Each row is a point on a tangle of strands that fork and nearly touch. The rows are in no order.
In the rows, 128 means zero.
Points whose rows are less than 50.2 apart are linked; no others are. Some points are linked to none.
vavam: [178 148 118 138 134 165 125 121  87 145]
fuz: [109 116  92  75 138 136 130 189 103 149]
sege: [125 131 168 137 126 150 108 131 165 138]
gok: [118 113 165 121 121 109 103 140 172 111]
zoz: [191 140 112 121 144 194  92 130 115 157]
Vura: [ 78 106 109 109 109  77 181 138 122 106]
bobak: [109  90 116  72 121  99 131 176 142 119]
dudo: [126 150 108 136 131 123 166 136  70 133]
teka: [ 86 147 142 155 135 151 142  99 159 162]
Dolel: [186 107  92 105 136  81 112 130 128  87]
somer: [114 157 105 158 127 110 187 114  60 122]
tizor: [129 102 164 113 120  99  86 145 172  99]
biniz: [138 130 195 171 108 142  80  96 171 104]
Nodas: [ 77 100 140 103 117 105 138 148 172 120]
rep: [ 83 147  96 151 127 101 192 118  72 122]
mim: [ 98 118 108 109 116  86 174 145 105 114]
febim: [140 119 189 156 105 123  63 113 175  94]
ripu: [ 54 126 100 108 131 142 160 160 118 156]
Vure: [150 115 181 148 108 106  69 114 167  85]
velin: [ 95 131  94  97 141 147 145 181  81 153]
sif: [152 170 135 163 130 210 137 107  85 168]
mida: [ 46 124 102 118 130 132 164 132 137 159]
vusi: [145 131 169 130 131 172  88 138 163 147]
dep: [129 175 133 173 133 198 151 105  87 168]
Bove: [ 68 100 126 103 114 100 157 144 160 122]
sog: [151 139 172 182 108 117 141  74 134 101]
Murez: [159 133 113 120 128 106 142 134  94 121]
kuli: [128 135 129 109 135 150 124 157 127 154]
Fef: [ 91 141 125 139 125 113 170 119 123 134]
Vopo: [ 54 102 106 111 112  90 176 132 143 123]
satu: [117  98 101  76 123  96 141 171 117 119]
bovu: [ 80 144 138 165 136 139 145  78 158 162]
mogaf: [160 127 134 113 136 147 107 146 133 143]
belep: [152 102 122  85 138 108  93 159 152 117]
Zom: [147 127 170 152 115 118 115 109 148 106]
nusar: [ 54 150 113 142 149 168 145 108 140 191]
dufop: [194 106 134 131 126 105  66 108 151  76]
riki: [167 162 132 152 134 217 124 115  84 172]
Moreg: [155 160 157 186 112 153 160  64 104 127]
Zake: [201 106 106 122 134  95  78 115 152  69]
vol: [ 47 135 108 131 139 146 152 113 143 177]
gasib: [127 120  71  89 143 112 143 172  66 127]
gadu: [ 92 103 152 105 121 112 119 153 178 122]
kor: [105 177 126 175 139 197 151 103 104 181]
nuz: [172 110 162 141 115 101  78 112 150  85]
sak: [193 119  72 106 142  94 119 129 112  93]
muba: [ 85 147 111 143 129 118 177 118 102 139]
Futu: [203 132 116 125 140 186  85 113 123 138]
gekip: [150 100 146 113 120  69 109 134 147  84]
vez: [102 142 156 144 131 152 131 118 164 150]
Kila: [159 122 125 116 127 102 130 134 116 116]
Tem: [148  94 151 107 121  78  75 142 166  83]
nog: [190 105 101 108 136  83  91 126 144  76]
bunos: [102 115 109  78 133 139 129 186 125 152]
Pivon: [112 146 161 193 121 126 146  47 154 128]
Sede: [188 152 121 136 139 216 102 119  94 165]
fedol: [143 141 105 124 130 120 152 140  74 130]
bunu: [115 134 140 140 120 106 158 117 132 120]
Pipus: [104 100 124  75 129 125 121 180 150 138]
zegot: [134 145 165 191 111 116 153  59 140 107]
boga: [ 80 166 124 158 144 182 149 109 127 185]
tuvo: [175 122  56  94 148 101 126 148  95 108]
kop: [108 120 104  99 125 101 160 160  99 124]
Bemu: [160 126  73  96 141 108 132 156  80 120]
pafeb: [150 138  85 104 150 150 124 165  75 150]
Rege: [131 127 159 142 119 106 135 116 146 113]
tezi: [156 109 135 114 124  89 121 134 133 101]
Nugen: [163 120 148 114 138 159  78 146 158 140]
kapup: [177 114 164 135 122 147  48 117 164 107]
keniz: [ 79 134 100 107 138 151 154 171  95 156]
Rafov: [144 132 185 175 107 125 113  85 156 101]
Kelu: [ 88 142 147 180 130 120 149  52 158 151]

A fork is a point with three links, a tip a point with one. Leave the first point through the second and follow the links. Name the first fork or tip that comes.
muba; Fef => Rafov
sif; riki => Futu
dufop; Zake => gasib
vusi; Nugen => kuli

Name the points in between on the shortest way along the links from the first point to the second, in order.
sege; kuli => vusi Nugen mogaf
Pivon; vusi => Kelu bovu teka vez sege
Sede; nusar => riki sif dep kor boga
dufop; febim => nuz Vure
